Each row is a point on a landscape with many valleys, with its height.
From any point a ball rolls to the lowest of the 4 points nearest to it. It stops when none of these is lower. Distance is the straight distance between rows; heights are no part of it.
bip height 49.8: [126 125 120  65  98 115  65 139  84 112 126  86 117 112  71 127 109  84
  91 120  94  71 138 102  91]
leber height 49.3: [182 113  93  72 116 141  90  88 100 116 154  82 120  74 120 120 149  91
 141  83 108  67 130 106 108]
Nubug height 31.9: [144  96 132  79  95 133 124  99  95  75 130 103 123 129 109 124 132  97
 139  68 131  55  97 111 120]
vome height 51.4: [132  61 113 136 100 126 122  76 109 143 127  44  82  74  79  93  70  97
 125  92 118 121 115 115  90]
lala height 70.5: [ 52  80  60  94 105  45 116 103 101  68  45 159  90 106 111  74  66 133
  69 107 101  92  66  54 136]
Rubur height 51.3: [ 77  57 116  76 132  99 136  71 110  83  48  80 105 104  86  83  79  97
  97  71 105  81 121 118 132]
pizig height 29.2: [107  67 105 105  96 104  77 114  78 112  90  99 117  71  95 110  65  89
  84 101  96 112 127 109 106]
Vina height 81.4: [ 79 115  74 140  85  99  78  97  99 130  98 132  66  85 104  61  57 111
 104 125  70 140  78  75  86]
zav height 50.2: [ 65 128 109  81  81  67 121 106 125 132  97 109 102 126  90  89  98 105
 109 126  92 129  81  87  47]
fede height 63.4: [168 104 127  90 118 128  57  86 106 131 114  26  91  81  87 128 132  82
 122 102 130  90 183 100 108]
Tumu height 46.9: [ 88 107 129  75 112 122 116  91 106  64  81 113 107 110 114 122 144 105
  98  69  95  65 103 140 111]
Nitef height 76.8: [ 92 125  76 144  88 116  65 101  81 109 105 127  57  73 109  73  96 110
  84 102  60 145  83 121 103]
kug height 39.6: [116  83  97 115  95 107  88 121  69  67 117 123 121  80 134 127  99  94
  88  81 104  85  86 108 122]
zem height 63.8: [135 146  94  68 123 112  63 105  97 133 131  60 112  87  88 118 153  71
  92 124 105 101 140 104  95]
muf height 43.6: [158  95 136  87 102 137  94  96 103 113 136  65 104 110  96 128 137  90
 143  82 125  77 141 121  88]
nulir height 60.1: [128 104 124  91 119 125  44 100  89 103 102  77 100  60 114 127 114  87
  99  86 100  98 160 124 106]
tabur height 62.7: [114 134 120  85 113 122  53 110 108 112 106 101  98  86 103 124 122 100
  91  88  86 106 151 146  88]
tas height 63.3: [122 127 141  88 111 117  78  98 125 118 113  69  98  95  89 122 119  94
 102  87 100  95 158 132  76]
kov height 31.7: [114  73  95 123  93 102  93 118  72  85 109 114 121  76 111 118  75  93
  76  95 104 106  92  99 106]
Zoted height 83.8: [ 94 129  68 134  84  85  77  89 100 117 141  85  66  89 114  75  91  86
 115 143  73 132  68  75  60]
nune height 80.4: [ 73 100  83 137  93  84 131  64 132  77 120  96  53 136 135  80 112 108
 121 114  81  98  25  78  64]
vof height 51.7: [ 74  87 132  71 135  85 138  50 122  95  63  68  74 104  91  75 136 114
 103  57  85  88 128 140 105]
Rebu height 53.0: [ 61 128 104 102  95  93 125  83 123  88  94 111  83 102 117  86 142 116
  99  87  80 121  70 137  82]
pev height 50.0: [ 80 104  92 112  90  87 111 101 110 137  97 102 108  86  85  83  57 109
 105 119  92 130  92  92  70]
lofa height 59.4: [117  75 115 105  79 110 135  92 106  97 130  70 110 122  97 111 122  92
 123  89 128  96  85 101  78]
mopev height 6.2: [174 115  98  59 102 140  80 128  78  90 150 108 143 110 106 131 120  87
 121  92 113  32 119  79 134]
ribor height 60.0: [133 145  76  94  98 111  83  98  96 123 156  81 115  78 111 114 148  89
 111 109  93  91 101 100  79]
vuz height 67.4: [ 76 100 110 136  94 113 108  85 116 124 109  98  75  76 108  83  90 108
 102  99  73 133  86 120  81]
taza height 29.4: [ 86  84 111  85 102 114  58 128  89  93  66 125 115  97  93 114  71  98
  79  90  91 103 143 136 108]
Bot height 74.8: [ 52  80 112 129 130 124 126  67 119 114  65 100  65  69  98  77  72 124
  99  79  80 124  93 126 114]
vup height 58.5: [115 103  93 101  79  87 103 122  85  86 132  98 130 117 102 120 109  87
  98 109 112  89  86  79  74]
Ris height 60.7: [ 84 146  92  87  96  86  95 108 115 150  74 130  79  90  82  60  78 123
  97 111  85 170 111 128  61]
tude height 51.9: [109 132  64  93  87  89  67 117  82  81 145 116 133  97 115 120 130  92
  82 116  92  86  87  80  84]
Mumi height 55.0: [ 74  72  89 118  87  81 112 121  87  64  77 141 116  98 116 105  66 111
  62 103 106 101  75  86 132]
vame height 45.7: [ 92 130  99  92  87 102  86 115 105 100 118 118 109  92 114 117 120 100
  95  91  85 112  95 127  78]
timo height 67.1: [ 44 128  90  86  97  66 128  77 132 117  63 125  76 118 100  61 110 125
 114 106  79 136  66 102  74]
Tisi height 60.5: [136  57 111 132 110 123  72 109  64  75  98  96 104  50 128 128  81  80
 102  77 101  92 116 117 137]
zita height 78.6: [ 63 122  70 126 110  76 124  89 133 154  84 114  76 107  91  83  37 126
 155 140 104 122  53  30  67]
gon height 69.1: [ 92 102  84 155  81 125  69 105  72  93 121 122  66  73 129  93  98  99
  84  92  59 106  76 101 113]
felu height 35.3: [ 89 107  84  99  85  98  67 130  87  83  94 142 112  85  98 104  95 104
  74 100  85 118 104 110  90]
didar height 58.6: [ 71 122  93 112  89  99  87 101 109 124  87 125  77  85  94  72  81 115
  98 104  76 155  94 121  78]
bam height 68.4: [ 82 106  98  98  74  67 133  86 131  87 120  91 102 144 116  99 118 101
 121 120 111  99  49  71  47]
Kabo height 69.9: [ 42 112  88 111 130 105 140  72 132 138  54 115  62  77  83  62  68 141
 124  97  87 134  90 103  97]
Piza height 35.1: [122  86 162  83 102 127  94  91 128 114  84  42  93 119  84 123  89 100
 118  90 127  92 163 115  85]
vigu height 74.5: [ 71  79  79 106  86  47 120  98 105  66  80 141 101 121 123  85  58 123
  60 123 135  90  53  38 125]
nifiv height 48.5: [112 143  86  75 105 107  44 130  86 116  80 132  85  87  85  87 116 107
  77 100  82 151 135 149  83]
lud height 78.5: [ 94  67  77 108 102  37 146  64  95  59  86 102 101 118 107  66  69 102
  79  98 145  73  55  39 137]
nuv height 52.9: [ 88  63 103  91  97  71 157  86  98  89  73  91 124 132  80  86  83  97
  98  92 129  84  84  73 118]
besir height 55.4: [121 158  69  77 114 114  42 119  88 103 115 136  99  74 103 102 146 102
  82  81  77 118 119 141  99]
fisiz height 26.4: [147  58 124  91  94 113  95 128  71  82 112  86 133 132  72 125  83  69
 100  97 148  66 123  86 122]
ril height 63.2: [116  93  55 109  97  89  62 115  64 118 123  79 124  63  95 120 115  71
  74 136 105 115  98  64 113]
Lobup height 62.6: [ 52 127  90  60 107  70 139  94 127 146  42 131 103 120  64  73  87 131
 122 110  96 126  98  94  84]
Gop height 54.5: [ 52 121 111  53  98  75 126 101 117 101  50 133  92 138  77  77 126 118
  86 101  76 107  98 119  96]
talud height 36.8: [ 93 113 125  77 102 115  84 132  93  76  97 119 118 119  97 131 114 104
  86  91  92  68 119 122 100]
Mur height 81.5: [113 162  78  93 118  91  68  95 101 147 137  73  85  71 102  91 146  91
  91 120  86 154 123 131  88]
Tefe height 68.7: [112  62 130  83  99 101 156  66 115 103 108  53  94 155  59  87 134  97
 134  80 142  88 107 110 103]
bosig height 40.0: [ 90  89 132  49 113  78 146  98  90  68  72  74  98 156  50  83 117  99
  94  92  93  43 113  93 135]
zeni height 25.6: [137  77 132  86  88 114 127 108  91  75 114  88 125 150  75 120 111  85
 127  79 150  70 101  99 122]
Gesob height 60.6: [107  67  92 103  86  79 158  67 102  68 112  75 113 148  96  89 126  95
 119  81 145  86  56  76 113]
tavi height 59.5: [ 64  86  74 104 103  64 152 100 116 115  68 116 119 109  85  88  45 122
 111 122 129 103  73  35  98]
moda height 54.3: [100 101 107 101  86 104 103 110 100 121 114  84 114  96  98 101 100  97
  98 107  98 113 104 112  67]
ruto height 76.5: [116 150  78  92 130  94  77  91 116 168 125  41  87  72  93  99 147  78
  82 144 107 161 126 115  97]
vur height 62.4: [114 127  71 133 108 122  60  91  80 108 139 107  73  45 134 103 136  93
  98  95  66 115  92 120 112]
reke height 39.8: [ 89 151  93  84  87 101  73 130  99 101  93 153 101 106  97  94 118 111
  84 102  82 135 105 132  69]
fulu height 77.3: [ 92 153  73 119  96  81  86  86  99 167 120  90  57  81  99  61  84  99
 106 141  70 161  91  99  65]
Pevul height 67.7: [102 114  61 125 101 103  54 104  73 131 113  93  87  57  94  90 112  83
  82 128  75 146  96  96 104]
Fipon height 64.3: [145  71  83 164  81 122 101  83  67 121 148  61  74  69 118  92  97  79
 111 105  97  94  80  76 107]
fon height 23.5: [119  74  93 109  83  87  93 133  67  80 114 107 143 100 102 119  73  84
  71 107 124  88 102  77 105]
ser height 26.5: [102  98  77  88  90  84  62 137  75 110  90 123 127  88  78 107  82  85
  68 126  90 110 127  86  96]
gezo height 53.5: [124 104 138  75 112 121  53 122  98 110  91  68 107 103  77 130  88  84
  94 109  97  83 168 117 100]
ruz height 55.2: [120  65  92 140  72  87 133  84  91  66 132  92 108 125 113  98  83  98
 105  95 148  89  44  64 116]
ripo height 56.1: [142  72  99 124  82 112 108 103  79  89 138  88 116  90 112 121 103  86
 114  89 126  89  86  95 106]
bana height 39.3: [108  86 163  94 117 123 113  67 148 120  84  47  86 113  93 110 101 108
 116  72 118 107 157 138  88]
Golo height 35.0: [ 82  86 101  76  95  93  90 141 100 110  72 130 123 114  75 100  61 106
  75 119 100 105 128 101  91]
vesog height 62.1: [120 109  97 124  87 100 102  87 103 133 148  60  88  78  97  99 111  91
 113 117  96 123  96 112  66]
gotem height 58.2: [124 103  51 115  92  76  55 119  61  80 141 110 124  78 123 120 110  93
  74 124 109  84  82  41 113]
pab height 42.9: [ 80  80 132  47 126  75 123  99  89  59  46  84  89 141  61  87  97  94
  86  86  92  38 121 109 144]
gikup height 75.2: [114 108  83 111 122 117  44  95  91 131  78 101  66  42  88  83  84  99
  79 101  81 160 148 141 104]
zup height 59.8: [166 121 135  75 121 140  49  95 113 105 114  70  98  76 123 125 131  93
 133  77 103  62 178 117 113]
vuko height 54.8: [145  62 112 125  80 126 137  75  99  84 150  80  92 116 107 108 134  94
 154  68 143  92  78 116 115]
san height 52.6: [156  80 118  94 110 126  63 114  64  81 111  89 126  71 117 137  93  78
 108  85 117  65 142 108 134]
Mune height 75.5: [ 75 105  91 159  85 120  94  86  97  76 114 122  59  99 147  94 106 107
  96  88  69  96  50  99 111]
pimuv height 59.1: [ 85  98 116  70 102  93 147  75 111  78  96  83 100 133  99  93 152 102
 106  79 104  76  87 117  95]
vik height 44.4: [132 102 135  83 114 146  57 108  98  71  83 104 115  80 131 142 105 101
 114  64  98  59 154 138 126]
Kig height 61.3: [ 86  90  81 117  79  63  88 129  84  60 111 143 126 111 130 112  81 107
  58 112 121  87  66  70 108]
guz height 64.6: [109 126  93  81  76  85 112 138  99  65 133 118 139 161 105 122 119 101
  93 108 121  50  68  59  86]
goped height 47.9: [150 108 134  71 105 129  76 123  89 109 128  69 113 108  88 127 116  84
 116 102 108  59 146 103  94]
pibuv height 67.5: [ 72 145 133  82 107  93 105 100 134 129  74 114  82 116  91  80 109 124
  92  93  87 152 126 149  70]
tuge height 75.4: [102 113  36 136  93  84  32 112  71  94 128 118  68  77 123  91 113  90
  66 141  76 109  65  49 117]
ras height 74.7: [ 86 110  88  93  76  56  90 133 103 119  90 133 125 117  87 101  67 103
  94 130 100 119  95  56  69]
mos height 68.1: [ 67  96  92  70  96  46 131 104  88  54  65 129 119 141 101  87 119 103
  69  88  95  55  79  83 133]
tene height 63.6: [ 97  94 102 102  72  81 130  98 109  74 124  95 121 139 110 110 116  97
 106  99 120  86  61  72  79]
lapi height 38.7: [138  93 114  88  93 124 110 129  79  62 116 118 141 129 116 134 107  91
 102  75 129  48  97 101 132]
Viz height 27.4: [118 120 101  66 111 137  41 141  84  72 100 147 128  99 117 138 113 103
  89  83  83  48 133 129 128]
dava height 68.8: [109 117 125 106 106 116 105  86 115 111 130  83  89  84 117 115 140 100
 110  79  91 111 113 139  70]
Dif height 43.0: [117 102  66 107 104 105  50 127  65  92 109 125 115  59 104 113 113  90
  72 102  82 107 109 106 116]
Vum height 74.4: [ 93 131  90 118  79  82 123  80 136  93 146  86  78 136 123  97 121  92
 134 128  97 115  50  95  36]
labi height 46.7: [128  78 121  85 118 121 109 120  82  46  88 130 133 111 128 135 106  80
 101  59 137  44  97 115 157]
nemol height 35.2: [ 87 108 147  64 100 106 118 121 121 106  83  89 112 144  65 110 102  97
  97 114  97  80 120 107  88]
Zatir height 18.0: [141 130  75  75  98 120  65 128  77  89 135 131 146  96 125 130 128  90
  93  93  86  49 111  93 118]
zesi height 70.0: [ 93  93 103 121 105 122 139  68 101  64 110 106  88  87 142 108 144 112
 113  61  88  80  58 131 120]
febe height 44.5: [ 76 110 151  61 113 119  87 124 129  87  48  89  80 133  63 115  82 116
  87 117  86  76 144 130 111]
pak height 53.4: [ 66 108 119  75  89  80 146  86 126 102  85  95 106 140  86  80 124 108
 106 105  96  98  88  96  79]
mepel height 55.9: [156 100 105 111 120 124  83  84  89 126 143  52  92  46 115 115 144  78
 124  96 100 103 130 117 102]
Zan height 45.1: [109 131  99  61 108 110  48 152  81  95 100 125 112 109  75 117 111  98
  74 110  80  85 143 118  99]
Tufif height 51.2: [ 71  82  96 112 104 107 169  70 128 137  92  64  95  95  81  74  65 113
 130 102 114 118  82  80  75]
Zamum height 79.5: [116 126  63 137  81 102  90  86 101  84 171  89  79 107 136 108 124  91
 129 119  78  91  50  85  63]
Zis height 45.6: [133  99 116  99 103 132  95 103  96  82 117 111 114  76 136 133 118 101
 116  68 107  74 108 132 117]
Bito height 82.1: [ 97 155  78 121  88  99  70  95  97 136 120 116  58  76 108  65 114 102
  96 118  65 168  89 134  77]
mufad height 58.1: [137 119 160  81  96 138  51 120 108  77  85  52  87 117  76 136  81 106
 112 121 104  50 166 111 121]
poton height 38.1: [143 106 149  79 111 148  90 106 106  79 108  89 110 106 124 136 120  98
 134  68 115  53 137 126 115]
Soge height 59.3: [ 68  80  90 101  94  75 155  65 122  94  86  80  98 124  96  76  99 109
 112  94 107 100  63  79  92]
kana height 44.3: [149  54  96 120 103 112  80  96  70 122 122  56 110  62  89 115  88  79
 106 106 113 104 127  90 109]
tukur height 53.6: [155  83 143  76  98 124  56 124  85  96  94  47 113 117  64 135  73  84
 119 118 121  61 166  97 117]
pem height 43.3: [123  90 102  71 108 102  55 132  78 128  95  71 128  97  55 119  86  69
  82 132 103  89 152  80  96]
zim height 62.0: [ 96  96  62 124  79  81  58 138  74  63  91 168 107  83 120 104  79 121
  50 102  93 109  83  87 126]
Zumu height 59.6: [ 78  75  97  90  97  69 146  83  98  67  85 100 112 119 104  88 111 103
  93  81 106  77  66  85 116]
Fuvev height 56.8: [ 65 128 105  58  84  70 117 127 121 142  60 139 115 144  66  86  82 115
  98 138  91 117 104  82  75]
lam height 44.1: [103 104  85 123  87 115  87 104  85  79 129 128 111  76 135 123 116 108
  92  79  83  95  72 114  95]
vesiz height 75.3: [ 62 103  93 149  91 116 109  96 111 109  82 127  65  84 109  71  66 118
  95 100  65 131  69  99 106]
zagur height 74.9: [ 90 135  62 147  88 106  62  93  82 138 120 106  56  69 100  64  97  90
  91 125  58 142  83  98  95]
fidon height 57.9: [ 84 121  74 107 104  92  84 113  96 161  86 110  86  64  68  69  62 114
 107 127  84 158 116  94  81]
ludu height 66.1: [ 94  61 118 103 105 100 164  50 126 103  99  55  87 113  86  78 133 102
 121  68 119  99  89 118  91]
lol height 60.9: [106  87  96 122  75 100 144  73 116  80 138  73  93 126 121 101 134 101
 129  84 120  96  51 100  85]
visi height 58.0: [133  52 122 147  93 132 116  80  87 108 128  70  74  73 117 109  90  94
 120  76 111 100  88 116 115]
Merom height 58.3: [128  91 140 116 121 124  79  77 121 115 101  58  85  66 112 117 104  96
 110  75 104 110 153 144  85]
Zov height 76.0: [ 54  98  61  99 104  45 106  79 115  77  54 160  62 119 122  56  78 138
  95 106  80 110  46  46 115]
geve height 44.8: [ 86  44 106 117 110 101 118 103  89  73  75 114 111  86 113 109  64  97
  75  83 109 101  93 106 140]
Bez height 45.4: [107  72 100 115 109 113 117  97 104 147 107  67 109  70  67  89  50 104
 113 114 111 123 124  85  78]
dib height 15.1: [126  68 142  85 103 125 100 105 100  81  86  75 120 123  86 127  92  82
 111  81 133  72 134 115 117]
Feri height 65.2: [105  51  92 130  94  81 165  38  85  69 112  68  81 117  90  61 102  93
 126  70 134  85  53  79 146]
bir height 27.9: [118  64  92 102 112 110  48 139  64  84  78 114 129  69  98 131  63  79
  61 102 102  93 141 106 132]
dituz height 57.7: [141  91  79 104  88  97  85 118  72 107 140  76 129  85 102 120 119  76
  96 107 112  92 101  73 101]
ledat height 26.9: [100  71 147  71 108 119 122 107 119 104  70  63 109 141  53 108  75  96
 104 109 128  76 141 100 106]
kupi height 45.2: [ 74 102 147  82 124 122  94  82 142 109  55  87  78 106  90 102 100 116
  92  75  92 114 154 152 101]
sedit height 68.0: [117 118 128 105 100 101 127  87 129 142 134  56  92  97  86  97 117  94
 113 101 108 129 117 128  50]
gurup height 78.7: [ 76  87 110 148  97 122 120  74  99  89  98 107  70  80 139  94 104 108
 101  80  80 100  61 128 114]
Munuv height 39.0: [103  53 110 103 100 105 134  96 104 115  90  72 127 103  71  97  53  95
 112 104 135 107 104  77  94]
vudu height 67.6: [ 56  67  97 104 154 108 162  42 112 111  56  65  68  59  74  53  68 126
 120  60  94  92 115 104 126]
tober height 54.4: [136  84 113 118 118 150  76  94  79  75 111 112  95  40 152 129 109 100
 120  61  93  87 115 130 134]
fub height 60.4: [134 139  85  87 117 131  62  92  96 110 140 118 105  56 138 118 150 105
 114  75  75  83 112 137 103]
lib height 44.2: [ 97  74 132  92 110 122  80 114  92  64  52 106 116 100 115 129  73  83
  93  80 110  76 135 137 137]
novot height 52.5: [108 133 127  61 109 116  24 140 104 103  69 100  89 111  63 119  80 102
  80 124  80  97 174 130 101]
rem height 32.7: [116  83 121  66  89  89 152  94  93  60 116  81 114 174  60  95 143  95
 118  84 142  47  85  80 128]
furem height 52.3: [108  99 141 101 116 126  61  88 121  99  66  82  95  78 114 121  86 103
  98  80  99 106 163 152 100]
Zenu height 55.8: [ 61  78 103  45 133  77 138 102 109  99  34 102 109 126  51  74  66 104
  97  98  99  63 130  90 130]
zag height 41.4: [ 96  53 118 101 109 105 119  96  99  90  71  92 122 100  90 106  63  92
  90  84 119 100 108 112 115]
Fepop height 43.2: [ 82 133 136  62  99  99  93 132 124 136  83 109  98 132  63  99  90 106
  91 127  83 109 139 114  73]
rol height 61.0: [113  70 102 100  95  78 137  97  86  53  96 109 126 144 100 107 103  84
  80  81 157  62  72  74 147]
vogu height 36.5: [108  62 128  60 114  92 152  95 103  92  70  54 115 166  23  86  80  87
 116 111 145  63 118  81 137]
tasef height 67.2: [ 43 107  85 100 115  94 145  85 126 131  63 111  90  90  76  72  71 130
 118 112  96 131  85  82  87]
Favo height 47.2: [134 113  85 109  81 117 107  93  95  82 161 104 119  92 136 125 129 103
 126  79 106  77  71 104  80]
Zom height 31.8: [109  63 115  98  96 100 101 126  89 106  91  87 136 100  79 113  54  83
  81 114 114  93 124  85  94]
bem height 32.4: [ 93 138  87 123  86 116  93  90 104  87 136 117  94  83 138 108 131 110
 110  86  77 105  62 126  78]
pegeg height 66.9: [ 83 104  84 140  82  90  91 102  93  84 120 117  89  92 131  99  81 103
  88 107  81 111  59  81  85]
dilan height 67.0: [ 95 132  93 129 117 111  78  91 100 159 101  94  51  53  88  60  68 109
  96 108  73 166 120 127  89]
vapal height 52.1: [122  86  95 131 108 120  65 102  72 103 113  94  94  42 118 114  99  95
  88  93  74 116 108 123 119]
Vorit height 67.3: [ 51 116  62  90 110  76 122  93 122 126  31 163  86 109  78  64  70 143
 121 110  90 138  76  80  93]
Goro height 45.3: [106  44 102 132  87 116 154  72 107 106 109  67  93 110  89  89  76  98
 120  92 131 110  73  89 101]
nak height 55.3: [173  68  95 130 101 132 100  93  71  94 151  81  95  55 129 117 119  88
 144  80 118  79  97  98 130]
Fopa height 72.0: [ 48 110  86 111 112  94 130  70 124 116  63 123  66  87 100  55  99 131
 108  97  69 133  70 107 103]
Kavir height 50.8: [137  44 109 166  74 114 142  74  85  85 136  81  80 115 110  94  97  91
 133  80 146 102  58  88 136]
Dapaz height 76.2: [ 65  92  70  99  82  63  99 111 116  90  69 165 104 116 107  92  67 128
  87 123  99 120  62  63  94]
nofu height 29.1: [ 88 146  89  93  78  77  75 117  97 122 114 119 102  98 101  85 113 100
  94 116  84 142  98 113  61]
bibeb height 59.2: [110  85 120 100 117 121  33 101  97 112  57  78 103  67  95 115  68  87
  92  97  98 111 177 131 114]
Potu height 68.2: [122 124  65 105 112 105  73  97  92 134 137  59 104  59  98 113 147  72
  87 133 100 124  97  92 104]
bim height 74.0: [ 97 126 115  97 115 103  71  98 113 134  96  94  83  78  91  86  89 103
  89  94  86 150 146 149  74]
Tutib height 35.7: [ 96 112  87  76  99  79  81 133  91 153  92 102 121  89  58  89  70  89
  88 140  95 130 138  86  71]
Rubu height 37.9: [125  71  93  95 111 102  67 114  73 124  97  69 127  72  72 115  83  74
  89 119 107 104 140  87  98]
Lar height 18.1: [101  84  86  88 106 106  40 130  74 107  71 119 117  71  74 111  74  87
  68 113  91 122 153 111 108]
reg height 50.5: [ 89 102 116  72  92  90 135 122 102  72  95 103 123 147  90 109 122  94
  92 101 109  61  79  92 106]
duzu height 64.2: [ 88 123 106  86  75  80 118 115 112  92 127  97 121 148 106 107 120  93
 106 118 105  91  73  79  49]
karu height 70.2: [104 146  45 150  99 122  39  95  69 110 133 108  54  69 125  84 141  81
  87 123  63 119  70  86 120]
Furek height 59.9: [ 81  61  94 103 118  79 157  60  95  82  72  79  98  99  88  62  90 102
 101  72 107  81  81  91 127]
Fipu height 38.3: [ 67 123  70  99  74  83  81 123 103  56  86 170 103 117 126 106 115 120
  81  95  88 115  64  98  90]
vop height 54.2: [ 73  71  90 110  96  84 125 110 104  93  73 126 116  95 100  97  49 108
  81 104 111 103  80  70 122]
Bidi height 61.8: [139 125  87  95 120 143  71  86  97  96 138 131 103  36 160 114 137 114
 116  69  72  82 107 139 127]
lesak height 45.9: [100 133  68 102  84 100  65 127  85  71 127 153 118  91 126 116 124 110
  82  86  84  92  76 101  90]
Ludeg height 70.9: [ 88 117  90  84  72  48  93 132 108  83 109 131 127 151 108 114  91 106
  83 135 114  90  71  42  65]
boki height 75.6: [ 56  88  79 128 110  62 113  75 116  68  90 123  50 136 139  64  76 118
  96 121  97  93  33  36 107]
Gora height 56.0: [ 65 110 116  92 108  87 165  63 149 141  85  71  88 112  82  70 112 116
 120 101 107 123  97 111  67]
gulas height 65.1: [ 81  53  99 106 128 111 177  43 114 112  73  49  74  87  69  57  83 115
 131  68 114 102  97  97 112]
Fefa height 58.9: [ 88  79 113  89 117  93 149  56  99  70  84  83  92 102 111  84 148 103
 101  53  91  77  90 127 117]
riva height 42.2: [ 72  74 124  77 118 111 106 106 113  88  49 106 113 111  85 109  88 100
  84  93 102 100 127 133 112]
nif height 47.7: [106 100 112  98  94 109 116 106  99  71 115 108 129 107 119 124 123 101
 104  79 107  77  84 115 106]
Pudi height 80.6: [115  59 120 145 106 124 144  70  73  65  96  93  80  80 132 107 104  92
 107  61 111  86  66 114 153]
Lipa height 43.9: [119 105 126  70  92 113 100 146  83  75 117 106 132 138  86 131 107  90
  89 107 108  52 107  90 104]
veno height 28.7: [ 96 158  99  71  86  77  83 123 103 136 127  97 111 114  83  89 121  92
 102 128  83 127 107 104  54]
puv height 70.6: [ 74 100  90  79  78  45 133  94 112  63  92 114 114 160 113  90 108 101
  94 115 127  79  49  39  88]
pigaf height 29.3: [ 95  73 141  64 115 106 125  91  95  68  64  75 103 138  84 107 111  95
  98  78 114  56 117 122 132]
Zazan height 47.1: [ 58 103 127  57 123  83 140  77 128 111  54  91  90 122  71  74 119 112
  96  86  84  95 122 118  95]
litu height 63.9: [ 98  99  71 127  78  66  77 115  91  69 131 115 106 103 132 107  75 101
  80 128 108 100  60  47  79]
tibev height 39.9: [ 95  78 142  67 111 110 103 113 106  60  51  79 102 139  72 121  81  92
  91 100 110  52 126 114 142]
tado height 45.5: [ 84  54  93  82 125  88 163  99  98 105  56  82 122 121  45  83  42  92
 114  93 162  77 111  61 127]
pez height 56.7: [ 89  88 108  87 106  98 106 124  85  43  78 147 127 117 119 129 107  96
  70  72 104  61  93 117 145]
povaf height 54.7: [154 114 106  85 120 130  64 102  92 110 129  89 114  60 127 126 133  88
 114  81  94  79 131 120 105]
nam height 59.7: [124 137  53  65 105 101  52 138  77 109 137 104 139 104  84 125 150  73
  72 137  99  80 105  67 106]
rog height 51.5: [ 85 107  88 100  95  98  77 124  96 118  64 147  97  78  81  80  74 117
  80 105  87 150 112 125  87]
Kon height 72.2: [ 56 103  80 116  89  79 116  91 126 106  82 133  82 105 110  76  73 123
 100 116  86 126  48  73  82]
fur height 63.7: [141 102 114 103 131 115  48  82 109 136 105  40  88  52  94 115 113  78
 102  98 104 121 168 119  93]
nileb height 60.2: [ 95  67 105  64 123  46 134  88  73  50  46 103 111 122  77  71  77  73
  78  66 111  35 112 105 160]
temeb height 70.8: [ 65  91  78 105  86  42 108  93 114  68  95 128  99 143 127  91  80 118
  91 125 117 100  40  34  84]
Rit height 39.7: [ 77 148 104  94  82  81  97 102 119 108 116 119  93 109 111  91 118 106
 105 111  85 133  82 120  48]
Zinu height 48.4: [ 73 131 106  69  82  88  94 136 110 103  58 158 102 131  83  92 111 113
  78 116  83 125 104 118  82]
zabil height 61.9: [ 67  98 111  66  98  83 140 126 123 137  60 114 128 133  51  98  53 108
 108 127 113  94 114  61  89]
meni height 60.8: [114  84  81 145  89 117  79  94  72 119 128  80  87  59 109 100  90  85
  96 110  79 114  92  93 104]
Pepum height 66.2: [ 63 113  82  85  82  55 101 118 104  51  88 148 118 145 130  98 112 116
  71 119 109  87  60  62  97]
kimov height 70.7: [139 111  66 146  90 112  85  85  81 107 162  75  80  69 129 105 134  84
 115 113  92  85  69  81 101]
laben height 78.2: [ 68  92  87 147  90 113 134  77 121 130 103  93  61 102 107  67  53 108
 121 115  87 116  59  59  77]
mapig height 49.9: [159  74 107 122 104 125  87  98  76 107 144  65 104  60 111 124 113  81
 120  90 108  97 117 104 105]
nozub height 53.1: [105  72 123 132 121 134 100  76 115 148 103  53  74  59  92  97  59 101
 113  87  96 128 135 123  91]
dol height 41.6: [ 83  94 144  74 112 110 137  82 141 119  82  63  96 128  72  98 115 102
 106  95 110  97 132 124  82]
peta height 82.8: [ 76 130  74 143  79 105  79  88 101 109  98 139  37  97 130  64  87 117
 104 114  58 137  61  96  78]
turib height 70.3: [130 150  43 120 105 125  67  77  92 113 159  95  89  53 142 105 159  89
 108 112  68  95  70 104 111]
Kado height 43.7: [ 67  95  99  96 109 107 108 112 117 139  65 118 112  83  74  92  49 112
 100 108  96 130 118 103  82]
Feka height 74.3: [ 65 102  78 106  86  54 121  89 130 105  89 126  87 126 115  86  64 117
 115 135  97 119  40  38  71]
fofu height 50.9: [114 116  76 112  89  89  71 110  76  96 142 102 111  70 115 114 120  89
  92 107  85  98  85  88  90]
gal height 40.2: [103 136  83  76  90  84  54 128  85 134  91 124 105  97  70  84 104  96
  80 125  85 146 122 102  75]
nal height 64.5: [ 50 103  85 108  97  72 123  78 114  67  80 124  85 110 122  79 114 117
  94  93  78 103  48  94 101]
tuzov height 60.3: [ 57 126  97 106  92  74 133  69 144 119  99  98  74 120 111  67  97 117
 131 128  80 133  50  88  60]
zekol height 61.1: [ 51  65  84  91 125  92 128 101 106 102  29 130 111  86  83  87  46 118
  92  89 101 109 109  97 132]
sokud height 29.7: [ 70 132  79 114  79  92  83 107 103  73  99 146  88 102 126  93 117 121
  90 100  73 130  65 111  81]
Rabel height 64.4: [ 56  83  75  72 106  51 147  93 108  94  46 129 111 114  85  69  76 120
  88 101  96  84  84  63 120]
mazuv height 61.2: [104  74  82 157  78  96 106  90  90  98 126  87  88  99 116  93  67  93
 100 109  95 101  57  57  92]
Fumet height 73.6: [ 72 113  83 113  88  74 112  92 118  61 128 107  89 133 138 105 117 103
 112 116 102  95  34  71  64]
duva height 84.4: [ 84  69 103 146  87 109 139  67 101  77 104  86  72 102 127  90 111  97
 103  86  95  91  41  90 117]
sileg height 56.2: [113 139  97  74 116 103  37 116  88 130  93  90  97  84  73 106 123  84
  74 120  87 128 160 125  92]

Call two points neighbours if one is among the 4 nearest of the other. Go from one point of each pair to the other, from neighbour to neighbour, staying as low as possible. Name the highest point that can't be avoided.
dib and mopev: lapi
fon and sokud: Fipu
fon and Lar: kov

Write out the way that a ball takes from each point below.
dilan: fidon pev Kado Golo ser Lar
Bot: vuz pev Kado Golo ser Lar
ruz: Kavir Goro Munuv Zom fon
tavi: vop geve kov fon
leber: muf poton Nubug zeni dib
gikup: nifiv reke nofu veno
Bidi: Zis poton Nubug zeni dib
tober: Zis poton Nubug zeni dib
